Points on a hilly landscape, in no order, each with its height.
A ball rolls from a point to the lowest of its 2 nearest points, and stops where none of them is lower. Distance is the straight distance between rows; heights are no part of it.
puno (h 3.36): [153 124 123 169 114  99  89 121 102 154 141 136  84 135  95 137 177  69
 183 108 108 140 153 156  98 119 150 116 126 108 114 123 117  82  68 141
 165 163 133]
lenil (h 2.37): [163 114 118 129 108 121 125 168 159 175  96 104 108 142 125 116 155 127
 150 118 140 156 123 142 122 121 155 128 161 147 104 146 136  86 112 150
 153 120 136]
rikaz (h 2.85): [158 117 107 157 113  89  83 155 149 154 119 111  85 135 115 127 186 133
 180 124 131 159 142 171 105 130 151 117 128 137 105 117 118  90  71 175
 144 146 145]
kib (h 3.31): [125 144 122 116 111 157 127  93 111 117  89 154 103 131 162 129 143 125
 100 142 113 144 152 137 146 118 128 101 137 109 110 147  97 114 128 111
 176 165 134]
Zaluk (h 1.99): [147 123 114 133 130  96 203 144  95 154 114  95 168 112 127 118  90  83
  98 153 140 134  88 122 167 102 152 133 189 132 130 169 107  96 121 128
 145  86 128]
sakaz (h 2.69): [110 100 124 134 133 146  76 131 215 110 118 100 147 110 160 159 104 152
 134 113 116 126 186 137 146 152 108 148 125 135 119 108 116 192 111 119
  73 139 113]
guze (h 4.36): [131 124 107 121 109 142 112 127 148 115  96 139  97 147  85 117 155 115
 178 119 115 153  89 117  97 134 134  95 138  96 148  86  73  89 104 104
 148 148 105]
tev (h 2.70): [ 77 115 113 125 150 149 137 121  68 100 142 126  93 127 118  86 109 151
 115 167 117  62 103  96 127 123 143 111 142 137 151  94  98 112 154 128
 157 140 114]
ronel (h 3.72): [139 163  92 119 138 140 172 153 134 182 142 155 163 134 163 123 124 106
 183 163 153 140  86 122 104 121 112 178 106 140 170 145 149 131 178 140
 100  87 131]
Fod (h 2.01): [115 157 146 117  95 108  79 110 115 114 114 179 108 125 128 116 165 151
 147 110 124 121 109  82 102 119 130 117 104 143 117 145 116 163 136 141
 120  95 142]
Piz (h 3.54): [139 117 167 152 108  75 113 123  60  89 185 161 111 151 132  83 111 150
 114 137 137 131 111 131 107 137 150 119 105 124 108 135 113 124 114  96
 148  95 134]
ruper (h 3.37): [100  88 124 123 127 138 140 124 121 114 147 155 163 136 111 139  81 151
 131 100 148 148 112 135 140 163 133 159 116 137 133 139 131 109 138  84
  90 158 129]
fov (h 3.96): [153 119 129 181 101  71  90 155  98 131 148 124 101 160 109 120 149 150
 178  53 145 152  95 145 121 144 153 136 113 171 106 129 119 157 134 124
 160 101 112]
mobe (h 2.68): [103 141  79 139 152 137 128 157 126 124 165 115 122 118 165 116  79 149
 141 161 133  66 125 164 125 107 163 119 104 146 136  94 137 103 147 134
 105 117 114]
Torop (h 3.01): [139 127 156 139 119 103 102 119  77 151 153 155  73 112 150 126 163 110
 112 144 114  87 106  82 127  99 170 107 115 117 121 159 125 149 117 133
 168  93 132]
Dibiz (h 2.30): [132 128  87 136 152  93 188 108  90 129 148 116 187 123 137 131  63  74
 106 176 140 110 103 143 186 109 147 150 153 127 127 167 109  68 138 123
 118 100 133]
tobo (h 4.13): [115 119  97 167 159  99  50 116 150 162 159  98  89 142 132 167 179 100
 195  68 112 112 147 164 136 136 168  99 106 160 142 114 145 142  94 153
 135 132 118]
tarat (h 4.39): [124 153 116 148 107 111 131 154 100 114  89 146 116 127 119 111 153 155
 146  50 120 152  72 106 103 125 118 134 143 172 136 138 145 141 147 141
 140 106 109]
motup (h 4.35): [133 109 163 149 160 110 154 182 169 143 167 101 160 124 173 115 139 136
 109 125 140 122 113 125  96 126 165 177 144 110 132  92 134 130 132 123
 130 110 103]
lumel (h 3.76): [101 138 146 121 109 150 112 109 135 149 115 149 128 151  82 148 137 128
 147  61 117 129 118 143 117 135 105 137 108 173 130 137 156 130 168 132
 110 140 127]
Nelu (h 4.73): [ 98 153 163  94 171 143 179 150 124 112 127 131 147 113 112 157 105 148
 119 104 145 154 156  91 101 135  70 134  79 125 182  99  99 203 132 129
  79 179 126]
Meva (h 2.60): [122 135 147 150 112 114  84 116  96 120 126 152  80 116 146 140 188 129
 103  87 115 110 105  70 139 110 156  98 118 139 129 144 129 169 113 127
 145  94 131]
fuder (h 4.25): [110  99 149 104 131 161 145  81  98 137 103 155 137 151  94 120  82 142
 107  97 102 142 137 124 131 143 117 117 160 157 117 172 171 104 175 118
 110 142 146]
Vib (h 2.90): [157 133  80 165 108 147 155  92  49 132  89 181  95  98 163 135 126  78
 150 134 112 175 122 160 151 115 113 130 123 101 141 182 118 108  99 120
 156 152 109]
Tode (h 2.95): [162 147  92 101  90 136  95 104 163 125  84 121  92 154 153 134 147 122
 124 131 124 166 139 151 122 142 117  90 143 103 111 135 121 115 115 115
 184 134 124]
Vig (h 3.49): [156 110 136 157  95 113 100 134  77 152 128 128  84 135  73 109 127  83
 181 126 112 131 141 152 112 111 149 114 148 137  75 142 118  94 102 131
 149 143 140]
kotin (h 3.69): [104 166 160 154 155 150 132 141 172 142 133 133 137 138 188 139 132 183
 125  94 132 123 147 136 115 119 116 146  86 137 138  75 110 175 170 134
 117 119 104]
kifin (h 4.32): [122 160 156 129 160 174 153 156 172 170 121  99 120 166 102 132 114 171
 151  89 137 135 144 174 118 119  96 112  89 146 135  74 130 112 159 153
 123 167 127]
risi (h 5.45): [173 153 104 152 149 112 141 167 150 190 159  99 134 121 159 126 151 107
 121  77 157 163  97 133  95 127 128 162 150 166 144 112 182 139 144 135
 145  73 119]
bosal (h 4.55): [117 149 132 102 104 152 104 123 184 115  87 130 115 145 147 142 137 154
 125  93 123 151 116  89 119 155  79 129 115 132 145 133 131 166 166 111
 128 125 134]
rap (h 4.75): [178 131 153 127 164 120 120 132 210 162 124  75 135 163 149 158 153 160
  76  82 135 145 170 180 132 130 115 120 123 152 121  97 149 127 140 163
 145 106 135]
Lifu (h 4.34): [112 154 112  82 118 136 154 107 111 106 137 149 171 112 112 129 103  91
 131 156 121 111  97  97 111 121 115 123  93 110 154 138 175 137 114 121
  71 102 115]
sif (h 3.45): [119 172 155 121 112 123 120  90 112 146  89 148 148 141 126 163 161 125
 116  60 103 126 128 151 146 125 112 119 111 173 111 146 153 153 154 130
 128 129 124]
Saza (h 2.58): [102 148 123 119 108 103 108  98 109  96 137 168 119 126 106 100 126 159
 176 129 128 104  74  73 101 109 128 100  86 125 152 115 104 139 139 138
  95  93 138]
patod (h 3.26): [ 78 159 110 111 144 151 158 119  93 106 120 122 128 119 160 130  90 151
  92 176 120  66 131 100 144 113 134 132 155 147 132 112 129 126 163 129
 139 150 138]
kide (h 2.44): [155 126 117 129  92 144 121  79  54 110 106 178 101 105 135 132 135  70
 135 160 119 164 111 128 117 127 104 104 102  91 138 162 105 114  66 120
 149 134 103]
Pelag (h 3.27): [105 153 142 129 159 144 144 145 173 107 140 111 128 125 201 120 103 184
 110 154 126  99 132 105 119 113 133 137 122 107 143  65  97 179 140 126
 114 126  93]
sizad (h 2.59): [130 127 135 137 139 113 180 128 116 155 156  96 165 140 124 113  82 103
 123 174 139  95 130 142 169 104 145 145 147 143  98 150 146  82 178 122
 130 114 160]
nutu (h 3.12): [115 153  92 102 106 144  99 122 145  97 124 137 134 125 103 127 109 129
 179 130 136 107  94 117 100 130 126  98  87 118 132  84 105 135 117 113
  86 113 113]
Zup (h 5.79): [129 159 176  80 168 183 128 147 178 156 134 125 136 122 110 148 150 137
 120 125 110 113 189 123 100 133  69 152 110 117 145  85 137 158 167 154
 120 154 162]
sibur (h 3.10): [134  93 131 106 121 119 131 122  99 149 119 154 105 140 107  90 115 104
 147 137  98 125  90  75 103 129 153 129 169 135 124 192 158 125 154 132
 134  94 129]
Dib (h 5.32): [131  75 116 120 106 129  91  95 105 119 162 179  77 147 112 126 107 146
 176 140 139 122 118 104 123 142 143 120  99 115 123 155 107 113 132  92
 131 144 129]
rigu (h 2.19): [143 105 113 140 121 123  86 131 214 130  98 107 145  97 176 166 146 138
 133 127 144 153 158 147 153 142 123 139 126 133 112 124 104 185  89 143
  84 111 110]
divuk (h 3.70): [113 120 148 129 126 108 115 126 138 102 128 128 148 121 125 153 130 110
  61  66 117 136 149 164 117 159 126 152 162 158 119 130 148 130 110 107
 122 135 140]
Tifub (h 1.17): [144 136 112 100  99 110 139 122 173 153  72 132 176  98 139 166 146 115
 131 136 155 158 120 131 157 130 116 170 157 135 111 154 100 140 118 155
 106  97 148]
fis (h 2.77): [ 83 121 124 137 147 133 112 126 167  93 150 141 150  98 166 133 123 137
 147 151 111 103 133  98 109 137 135 143 108  88 130  95 105 167 119 105
  90 139 101]
libun (h 3.91): [ 87 192 124 108 105 135 139 124 116  89 102 134 141 101 135 101 115 140
 108 117 109 118 111  90  82 114  76 120 141 134 156 118 148 148 144 136
 111 131 151]
Gaz (h 3.92): [113 183 137  95 152 128 184 135 111 165 159 143 171 114 153 132 113 102
 149 150 140 111 119 116  89 106 104 159  74 134 161 118 154 171 161 133
  91 113 128]
Lanis (h 2.05): [141  80  79 143 117 115 109 127 132 133 133 118  98 102 145 157 122  99
 132 129 148 141 150 179 153 134 151 127 129 128 120 164 116  91  74 118
 124 154 125]
dun (h 4.83): [140 113 146  85 137 125 130 139 176  80 141 113 157  81 135 119  79 147
  95 148 132  94 138 123  98 141 106 136 148 105 130  88 138 194  99 118
  80  89 101]
Pid (h 2.91): [152 112 162 184 139 107 135 174 118 175 150  98 105 123 160 134 174 140
 128 137 158 112 133 110 178  85 190 129 129 130 104 144 113 129 120 149
 155 104 136]
Bazo (h 2.78): [171  87 118 151 129  80 113 146 179 143 114 115 120 156 172 163 171 188
 142  91 168 183 138 184 162 154 141 138 114 135 113 137 102 128 120 149
 152 134 119]
mipud (h 2.67): [169 131  89 108 101 108 119 127 185 147  88 112 128 155 149 141 168 125
 134 111 145 180 131 168 122 144 129 124 160 127 110 140 137  97 111 142
 160 124 138]
Dob (h 4.03): [124  94 162 125 121 128 116 115 100 160 110 144 116 153  78 122 111 125
 138  49 102 151 122 123 112 136 129 124 144 191 115 177 171 125 175 132
 123 128 134]
sur (h 4.48): [123 178 166  93 134 120 186 130 122 123 110 141 178 105 130 150 105 128
 101  96 153 164 136 135 103 126  76 144  87 136 157 115 132 184 119 138
  74 134 124]
nepit (h 4.81): [ 76 102 170  83 148 117 120  97 105  51 137 157 148  94  91 108 147 161
  84 187 113  96 131  97 144 161 105 114 166  82 133 124 149 149 111 117
 125 138 134]
Bodiv (h 3.97): [134 127 138 100 119 102 131 121 139 109 115 128 142  94 114 146 121 125
  66  51 137 149 136 136  99 140  78 150 157 167 132 149 170 154 146 136
 114 117 152]
fevap (h 4.61): [115 118 129  86 114 126 125 119 125  77 132 124 158  81 122 135  98 113
  92 160 124  95 109 119 114 137 121 106 133 118 132 118 138 153  87 126
  76 101 114]
nifo (h 2.76): [148 114 135 110 105 140 125 154 127 157 107 138  99 141 110 108 146 149
 132 132 124 128 109  88  98 121 149 153 176 135 107 138 128 120 149 146
 148 108 126]
Zofo (h 3.46): [ 91 178  79 133 109 131 117 133 134  85 103 132 154  90 144 127 121  98
 123  81  99 138 106 127 103 137  77 130 121 143 162 137 164 143 124 100
  98 134 129]
miz (h 3.38): [118 145 169 108 125 111 147 105 126  96 120 146 164 124 143 132 122 136
  40 118 122 125 150 143 141 140 117 145 164 126 119 124 125 131 131 116
 130 114 153]
fovar (h 5.09): [102  81 175 110 152 144 148  81  67  88 156 165 128 138  92  88 145 140
 113 213 116 124 121 104 153 174 133 122 126  79 132 127 112 117 128  97
 161 163 117]
vitom (h 3.71): [139 120 151 156 132 101  84 123 160 113 141 112 125 133 160 152 126 133
  97  94 120 122 162 179 134 137 163 112 120 144  94  93 119 169  82 126
 125 111  99]
kadu (h 1.96): [ 90 126 103 163 160 133 128 154 108 113 163 101 100 118 142  93 110 127
 121 147 122  62  96 138 113 112 172 111 128 132 154  63  96 104 129 128
 144 111 104]
vita (h 2.52): [165  71 127 172 122  94 122 149 140 155 121 107 110 136 144 154 140 147
 158 113 170 171 142 178 173 135 148 125  90 127 117 165 104 109  82 132
 137 161 122]
govi (h 3.93): [ 91 167  90  89 154 164 177  91 119 153 126 150 168 116 142 143  89 117
 133 153 130 113 161  98 131 123  88 170 162 125 139 149 175 129 186 125
 118 157 164]
vem (h 5.67): [139 138 178  99 160 151 156 156 174 190 148 106 159 124 110 145 128 115
 115 135 141 127 164 147 116 121 105 155 116 121 138 110 148 125 140 144
  97 136 146]
pebog (h 5.60): [154 153 157 107 163 119 183 165 151 199 158 101 167 101 145 129 136 104
 108 128 161 136 131 144 105 103 108 171 132 134 138 117 139 138 157 162
 120 104 150]
ruba (h 4.24): [111 147 151 104 134 103 189 117 111 115 120 146 166 103 111 131  98 122
  86  74 142 157 113 135 112 114  79 127 119 164 169 165 169 133 126 133
  91 128 141]
tigol (h 3.75): [142 129 140 183 111  69 106 149  82 100 171 142 107 164 128 103 117 130
 148  86 135 144  90 144 110 148 157 112  92 146 118 127 110 134 121  90
 149  99 113]
buke (h 4.79): [118 112 123 124 146 156 115 147 166 110 146 133 128 145 108 111 129 181
 163 168 132 115 149 147 118 141 136 115 125  86 118  67 110  86 120 125
 127 161 141]
Rumub (h 3.44): [124 160 149 144 130 158 131 123 100 148  94 109  89 146 134 122 153 142
  66  85 103 114 115 114 144  92 146  89 157 162 117 110 139 133 147 148
 173 116 111]
reg (h 5.20): [ 88  85 145 115 146 124 171  57   4  89 151 148 143 107 101  56 130 125
 128 233 100 118 126 123 153 155 132 123 132 102 120 153 143 122 135 123
 167 149 118]
Sofe (h 3.78): [170 135  95 100 146 121 152  90 180 127 121 123 164 125 161 146 115 133
  92 190 151 142 148 151 173 124 137 107 141  76 119 121  93  88 117 135
 138 129 147]
moki (h 6.17): [ 86 169 128 104 150 184 159  98 102  87 131 151 165 123  45 125 103 135
 144 132 123 121 137 100  94 143  66 117 135  85 141  81 158 129 135 110
  86 181 145]
Kedu (h 4.30): [ 88 139 137  91 108 144 108  96 117  85 112 151 124 103  93 111 120 135
 109 139 100  84 119  69 102 130 106  89 159 133 142 140 148 132 130 139
 119 125 148]
Kizir (h 2.86): [120 123 173 146 127 102 158 136  97 124 169 126 161 143 134 114 104 121
 114 177 136 100 137 148 160 116 172 142 110 113  94 135 119 120 128 102
 122 129 136]
Tidot (h 4.52): [133  94 167 115 155 135 158 181 139 119 151 108 115 131 122 111 128 152
  75 123 130 119  87  86 103 142 123 165 153 108 160  95 133 138 154 118
 132 118  99]
Natot (h 3.20): [115 121 136 144 133 127  77 120 180  82 107  92 134 120 145 157 123 155
 106  72 106 118 162 157 141 147 113 118 108 147 116  97 109 193 131 118
 103 143  87]
gakul (h 1.22): [124 136 113  93  82 141 105 130 154  90  67 148 128 118  92 144 145 114
 129 119 117 162 112 117 128 154 117 119 129 103 129 143 117 141  80 109
 110 144 119]
mokev (h 4.64): [155 115 102 168 112 103 103 154 113 125 180 105 113 136 110 142 117  52
 177  98 129 142  87 148 150 140 166  90  97 148 138 148 150 125  74  97
 127  93  90]
zole (h 4.53): [126 162 138 142 134 131  74 149 196 125 114  94 114 128 160 131 182 136
 116 123  98 118 177 132  98 124 131 117 138 105 113  77 123 135 113 161
 138 129 139]
doro (h 2.04): [106 148  47 154 123 130  85 140 138 117 139 143 111 116 146 143 141  85
 172 112 104 112 124 144 111 131 142 138 125 140 152 121 142 117 115 115
 108 128 113]
raba (h 2.57): [144 148 191 158 125 113 174 175 125 159 136  77 128 150 134 102 156 111
 161 172 140 117 113  92 168  72 168 115 140 122 101 165 114 119 148 138
 151 117 135]
Gop (h 3.11): [151 127 150 126 128  92 128 117 147 125 147 127 161 126 161 150 121 123
  83 142 144 119 145 154 146 127 164 144 130 120  93 123 112 138 113 120
 125 100 142]
Kipep (h 5.53): [172 133 119 142 169 104 181 174 159 193 185  77 151 115 160 114 119  97
 113 120 168 138 102 121 106 111 122 172 143 137 150 138 158 114 168 136
 136  83 133]
gefus (h 3.09): [138  94 164 139 109 134 132 123  61 131 156 130 101 136  79  99 113  83
 154 180 104 102 126 128 135 109 143 110 116 105 101 153 110 104 114 114
 148 148 129]
zada (h 2.07): [ 82 120 106 142 120 121  83 100 106  67 154 162 118  98 138 132 141 103
 138 140 110  96 120  92 102 140 131 119 106  94 138 118  90 135 105 104
 105 141 129]
remeg (h 5.48): [143  96 127 135 111 119 114  50  34  92 171 175  88  92 148 104 101 111
  90 189 133 103 142 139 131 148 107 104 110 151 150 174 123 109 100 121
 147 113 142]
pavo (h 5.01): [138 144 126 105 146 126 167 132 179 118 142 107 166  74 179 128  68 136
  88 133 146 132 149 131 101 128  88 146 136 125 130  92 119 211 119 129
  81  99 103]
Bas (h 4.80): [138 149 118 123 133 132 100 129 168 116 119 113 116 128 160 124 154 155
 125 167 116 122 170 153 123 121 145  95 112  88 104  91 105 108  94 141
 135 160 145]
kenog (h 3.77): [119 121 129 175 143 114  66 127 144 180 150 128 124 161 139 158 177 124
 172  75 129 120 145 171 125 141 154 142 107 188 122 133 160 143 145 148
 140 107 130]
Tuki (h 6.04): [110 178 151  69 165 160 192 123  96 133 161 143 169 119  54 128 107 134
 150 160 141 117 145 107  86 142  75 132 111  88 140  87 170 159 146 122
  98 169 135]
vekan (h 4.44): [142 115  66 164 135 108  97 139 121 120 147  97 104 141 109 153 129  83
 170  74 121 143  85 178 140 151 153  73  94 138 159 123 134 112  73 101
 141 125  67]
durez (h 4.74): [112 159 136 132 121 162 127 141 190 130  84 105 131 142 180 149 154 158
 100 118 110 148 167 116 152 131 102 141 125 111 138 118 115 141 147 118
 138 155 141]
bamat (h 4.18): [ 77 154  97 131  83 155 115 116 109  69  75 144 136 122 120 110 100 178
 131 142 122 155 140  90 153 173  78 102 137 101 117 137 120 142 140  86
 120 163 155]
Libet (h 4.10): [147 107 115  99 101 135  85 124 149 131 119 128  76 159  68 109 129 118
 175 131 122 132 139 120  85 148 139 100 156 107 112  93 103  91 109 123
 154 132 133]
Bem (h 4.96): [ 67  83 187 109 143 108 148 112  71  62 131 153 147 112  81 105 141 155
 110 173 117  86 119  95 144 131 134 123 131 101 134 124 109 126 118 123
 126 154 128]
nef (h 3.80): [118 145  55 199 137 149 140 142  72 138 106 135 101 138 117 137 152 106
 175  94  99 137 120 183 168  97 156 113  89 138 151 140 111  88 115 130
 143 182 105]
pesal (h 4.14): [148 115  68 194 138 137 118 125  82 147 134 130  70 149 101 129 142  84
 194  82 102 155  91 168 156 122 150  79  94 132 161 139 109  85 113 108
 165 152  95]
mon (h 4.97): [140 140 172  89 161 169 150 179 156 104 110 146 144 132 110 137 128 179
 135 120 138 144 148  92 114 148  72 167 109  95 179  81 101 192 139 126
 107 134 124]
ril (h 1.88): [139 124 123  99  79 122 122 116  99  94  82 156 104 103 114 124 140 105
 123 138 119 157  99 105 123 133 128  90 133 101 134 162  94 133  65 120
 139 123 110]
Tugog (h 3.18): [162  86 158 118 107 128 131 136 121 121 137 112 126 146  76 119  91 121
 111 151 139 125 151 174 157 137 147 111 141 126  91 135 111  95  90 114
 124 138 137]
tegon (h 4.57): [159 135 146 129 153 132 105 146 200 150 117  75 114 170 120 135 149 170
 132  95 132 137 162 195 126 135 119  93 101 155 127  88 156 100 132 167
 132 148 130]
Tudop (h 3.32): [139 130 156 152 121  85 109 131  79 119 187 147  94 145 144  90 125 125
 117 150 128  78  97  94 110 109 173 127 108 124 116 144 132 132 142 105
 151  79 134]
lifaf (h 3.50): [134 143 128 102 144 127 182 118 119 203 118 133 160 123 129 135  94  94
 154 148 144 131  98  83 135 102 117 159 135 157 151 183 150 141 180 140
 104  98 136]
lol (h 3.81): [164 144 157 117 125 161 105 131 145 112  84 107  92 164 136 134 160 163
  52 113 115 128 152 133 153 116 135 100 152 121 124 103 119 131 132 141
 174 114 122]
Nipi (h 3.56): [189 123 155 120 161 117 154 109 181 157 122 100 150 167 137 130  97 168
  71 137 162 136 136 132 182 107 130 140 143 109 117 111  92 100 172 148
 156  96 152]
vez (h 5.16): [148  91  98 113  96 153  69  98 152 150 125 145  73 157 111 156 129 137
 196 130 160 134 141 131 143 138 132 103  85 132 105 149 112 113 127 131
 130 143 128]
lidiv (h 3.06): [113 154 147 146 134 140 122 110 113 150 110 141 113 135 151 152 162 130
  80  69 110 118 115  97 164 107 154 117 125 162 131 148 134 141 139 123
 152 115 123]
vumi (h 4.82): [172 112 138 139 106 109  95 145 152 175 160  92 105 161 114 146 137  79
 167 116 151 138 116 123 151 134 164  98 110 160 114 161 147 135 106 112
 129  83 117]
Potu (h 2.82): [110 166  81 135 122 134  82 140 134 107 123 113 112 100 131 132 137  73
 113  95  86 106 112 129  97 137 123 110 153 144 154 105 151 132 108 113
 130 107 121]
rek (h 3.41): [173  88 182 131 127 122 137 136 148 141 128 101 127 180 110 122  96 157
  99 153 157 129 149 140 191 107 147 119 132 133  97 144 102 108 153 113
 137 126 147]
bolim (h 3.95): [ 85 136  77 132 101 166 104  91  71  81  79 166 122 118 131 102 118 130
 137 143  89 154 146 104 129 145  88 110 152 111 117 160 126 115 137  97
 132 182 148]
kibo (h 2.12): [165 129 165 180 129 112 156 152  95 157 157  94  87 130 141  93 157  81
 178 195 119 112 132 121 153  68 163  94 114 110  98 186 123  86 120 142
 163 148 139]
benof (h 3.67): [ 75 108  96 153 115 132 153 128  67  83 130 166 146 143  96 131  88 133
 152  98 135 135 100 130 147 128 140 151  95 157 162 152 123 108 106 107
  76 165 117]
Mebo (h 4.16): [151 130 157 167 106 106 126 181 119 154 108 111 130 147 101 130 170 157
 149  49 152 165  86 132 119 138 119 166 127 186 110 111 141 158 159 154
 147  94 106]
Tapo (h 4.33): [ 92 135 114 132 127 159 136 127 105 112 135 131 149 137  94 146 116 132
 163 152 136  84 131 129 145  98 152 135 100 126 111 102 120 115 116 142
  91 163 130]
ged (h 5.42): [149  94 107  94 104 146 124  78 107 148 137 175 103 133 134 129  84 138
 166 162 144 126 118  91 154 126 141 111 102 106 109 185 119 118 142  98
 120 123 133]
Suvar (h 3.98): [ 91 134 111 150 110 129 154 161  86 138 106 128 139 121  97 147  87 129
 157 112 149 111 105 139 157 107 149 147 111 170 140 140 117 120 115 136
  83 147 115]
lituf (h 4.22): [138  85 149 151 144  98 143 169 158 148 166 102 119 145 158  98 159 119
 116 163 138 133 108 116 124 129 173 138 141  97 132 135 123  94 120 116
 167 117 116]
Pegit (h 4.00): [113 161 137 156 159 145 119 138 175 167 131 114 139 146 152 140 147 159
 169 117 134 124 134 156 117 105 136 125  71 156 139  81 126 135 142 170
 103 135 116]
lige (h 4.88): [150 147 141 134 155 142 114 153 216 133  95  75 128 149 186 148 156 183
  75  87 119 159 190 152 137 133  85 147 126 128 137  91 130 144 156 145
 140 129 135]
mago (h 1.71): [151 135 141 112 122 128 119 155 191 150  83 108 160  96 144 167 144 128
 119 110 149 142 128 143 142 130 113 147 137 147 132 116 117 189 101 153
  92  89 110]
bure (h 4.62): [106 103 133 140 128 123 109 143 122 124 153 145 119 119 107 112 141 154
 172 164 128  88 151 136 122 121 154 148 132  99  99 101 107  95 118 137
 135 161 148]
sepos (h 3.47): [129  83 152 134 107 102 128 145  86 105 145 123 128 125  95  99 102 116
  79 138 133 119 127 146 122 143 149 135 179 157  96 137 128 108 120 111
 144 114 144]
tamos (h 5.33): [158 152  91 129 132 118 107 146 173 143 134  92 134  86 177 152 144 104
 100  62 148 158 114 132  93 140  93 146 149 163 146 111 162 189 140 133
 124  85 107]
mifi (h 3.82): [165 110 126 108  83 125  81 110 103 146 111 135  70 158  68 111 117 103
 184 111 115 143 120 136 103 129 137  83 137 138  87 142 118 120 114 135
 154 110 116]
Nemop (h 3.34): [148 121 129 110 138 120 178 122 122 185 129 123 154 143 117  94  91  95
 165 167 113 133  93  84 124 107 144 148 167 133 123 188 159 111 198 137
 133  89 138]
ragug (h 4.58): [137 125 115 157 106 105 123 142  76  99 116 144  97 138 132  84 144 157
  96  76 133 164  73  97 104 117 144 121 162 154 139 141 138 123 134 130
 159  99 104]
petu (h 3.94): [152 118  93 114 136 113 177 116 142 149 115 123 149 136 158 132 137 116
 125 195 153 158 127 136 154 109 152 122 133  81 130 156 107  72  92 138
 136 153 138]
kepub (h 3.52): [125 116 146 171 149 120  96 148 168 173 150 120 127 123 163 159 171 138
 120  95 138 120 145 132 127 127 169 161 129 163 123 125 148 141 124 149
 122 102 127]
paf (h 4.98): [160 112 121 144 115 109  65 119 150 173 154 104  87 182  98 134 146 119
 218 127 157 140 122 152 124 132 140  90  72 151 116 134 119 123 124 148
 131 110 121]
Naviv (h 4.38): [ 94 143 113 116  95 143  92 125 163  95  77 126 152 126 119 137 110 160
 130 110 121 160 136  89 143 169  40 133 106 110 137 141 137 179 156  97
  91 148 152]
gov (h 3.61): [ 85 125 115 134 114 164 124  88 101  93  96 163 138 126 150 149 132 126
  92 132 111 151 166 123 169 146 118 144 147 119 114 152 104 116 125  98
 143 184 152]
Fal (h 4.15): [ 96 137 115  92 145 168 180  85  95 146  97 148 160 127 123 124  86 112
 107 135 100 134 150 115 128 133 111 141 190 142 129 148 160 104 175 125
 131 158 154]
gug (h 0.88): [113 136  67 165 112 143  93 121  99  90 141 161 111  99 152 150 152  61
 152 144 104 133 141 141 123 127 137 143 104  92 133 137 118 123  76 111
 122 154 121]
Pev (h 4.17): [126 155 144 109 135 102 179 120 101 125 175 145 175 121 118 111  85  94
 126 159 125  99  91 116 109 116 112 133  88 126 149 148 181 123 152 118
  91  88 127]
pudil (h 2.64): [141 100 159 175 138 129 136 122  71 148 159  97  75 126  98  84 144  69
 179 201  93  89 144 128 129  79 146 100 112  99 104 149 111  71 129 144
 161 162 133]
mitot (h 2.87): [140 140  87 154 131 118 152 139 108 155 154 117 132 150 148 105  84 116
 126 154 133  97 127 175 149 110 164 127 126 157 121 139 147  66 145 125
 133 108 139]
Zafu (h 4.21): [120 146 169 126 149 149  97 149 171 138 129 100  98 127 113 140 156 141
 101 108 100  81 146 121 103 110 136 131 135 136 123  64 123 136 147 155
 136 112 129]
gimes (h 5.92): [115 166 164  48 185 156 169 147 127 151 165 135 149  95 102 132 125 140
 118 156 137 105 192 109  99 137  67 140 112  87 133  95 144 191 171 134
 114 155 154]
fulat (h 3.35): [147 114  58 191 130 167 151 114  48 127 111 154  91 128 123 115 130  71
 163 137  95 159 133 184 143 100 131 130 115 115 147 167 114  70  96 143
 147 183 104]
Bikol (h 4.71): [130 122 180  87 156 156 146 147 140  84 124 125 116 135 127 114 142 177
  37 133 112 110 133  65 119 134  90 152 154  92 171  95 140 157 159 128
 149 117 123]
korir (h 1.62): [162 124  97 104 103 103 156 135 143 145  87 107 155 105 131 139 104 117
  85 122 155 143  95 124 159 116 137 142 192 130 118 148  97 108 117 151
 144 102 141]
Dup (h 3.68): [ 75 157  99 101 149 152 170 110 116 149 121 133 152 120 136 155  94 156
 150 192 132  74 158 100 147 116 114 153 156 124 129 113 168 135 167 146
 126 172 146]
batez (h 3.66): [179 114 146  96 165 104 166 102 181 149 127 108 177 153 122 122 102 145
  91 198 145 129 130 123 192 116 136 126 148  74 121 132  95  86 142 149
 160 111 151]
difor (h 5.34): [100  96 117 106 115 109 140  67  35  69 148 164 126  82 121  69 127 135
 102 211 124 101 120 105 129 134 115  99 138 126 150 168 125 119 109 134
 147 119 133]
Sil (h 5.17): [134 162  99 132 142 134 134 147 178 124 120  94 155  73 203 124 107 127
  90  86 138 158 139 128  94 131  76 153 137 141 134 108 134 203 147 128
 102 102 107]
pabag (h 3.17): [120  90 118 136 127 122 136 136 168 144 140 141 140 150 142 157 117 161
 138 107 161 159 143 155 137 160 141 175 132 143 121 139 130 104 149 109
 126 153 146]
goba (h 0.20): [121 125 104 107  99 157  93 138 185 119 100 121 153 124  96 158 135 122
 158 132 127 147 143 144 122 144 116 144 123 123 111 121 128 129  97 128
  82 153 142]
difo (h 4.60): [ 76 102 144 117 123 124  95  90 107  52 143 149 120 100  96  80 161 145
  83 159  98 100 124  83  82 153 108  94 173 119 166 122 135 123 122 129
 142 134 144]
ralig (h 3.21): [138 101 143 191 140 117 105 176 127 151 157 100 109 117 169 139 167 166
  97  93 146 119 128  96 145 104 195 153 143 147 109  99 119 144 130 151
 149 100 108]
rogeg (h 4.87): [103 107 169  81 153 135 131 140 136  75 136 136 134 110 115 114 138 161
  70 171 110  88 137 100 125 153 105 152 178  85 137  97 140 149 139 121
 147 137 135]
fefar (h 6.29): [105 174 120 102 111 191 156  96 118 111 103 146 189 146  77 148 122 125
 146 139 127 133 144 120 118 132 104 151 124  97 116 109 165 132 119 134
  94 171 144]
Gad (h 3.00): [153  99 124 134 146 119 129 136 208 141 118 124 164 158 158 143 133 188
 140 115 167 177 164 189 138 163 109 164 126 137 116 116 119 110 144 141
 114 139 148]
ranuz (h 4.08): [147  85 110 124 128 118 166 148 122 153 118 119 116 128 150 109 144  99
 138 183 132 154  98 124 131 126 161 112 151  87 137 160 108  73  93 118
 168 138 106]
nuti (h 1.26): [136 103  83 106  91 152  99 103 140 123 114 134 134 131 100 157 118  92
 146 120 123 145 158 159 133 151 121 136 148 137 103 154 154  92  98 117
 118 158 142]

Call two points neighbours if one is among the 2 nearest of the other. Go from one point of each pair to the other, from neighbour to neighbour, staying as low as possible. Name the highest point that can't be avoided.
Tugog, gug -> rogeg
kibo, lenil -> Vig
Tifub, kadu -> mitot

For each start below, name every point that the ball comes to, in order.
rap -> tegon kifin Pegit kotin Pelag fis zada gug
paf -> vumi mokev vekan pesal nef fulat Vib kide ril gakul goba
buke -> bure Tapo Suvar benof ruper pabag Gad Bazo vita Lanis nuti goba
gimes -> Zup vem pebog Kipep risi tamos Sil pavo dun fevap Lifu Pev Gaz ronel lifaf Nemop sibur nifo lenil
rogeg -> Bikol Tidot motup lituf ranuz petu Sofe batez Nipi rek Tugog
lige -> durez bosal Naviv bamat bolim gov kib Tode mipud lenil
tarat -> Mebo fov tigol Piz Tudop Torop Meva
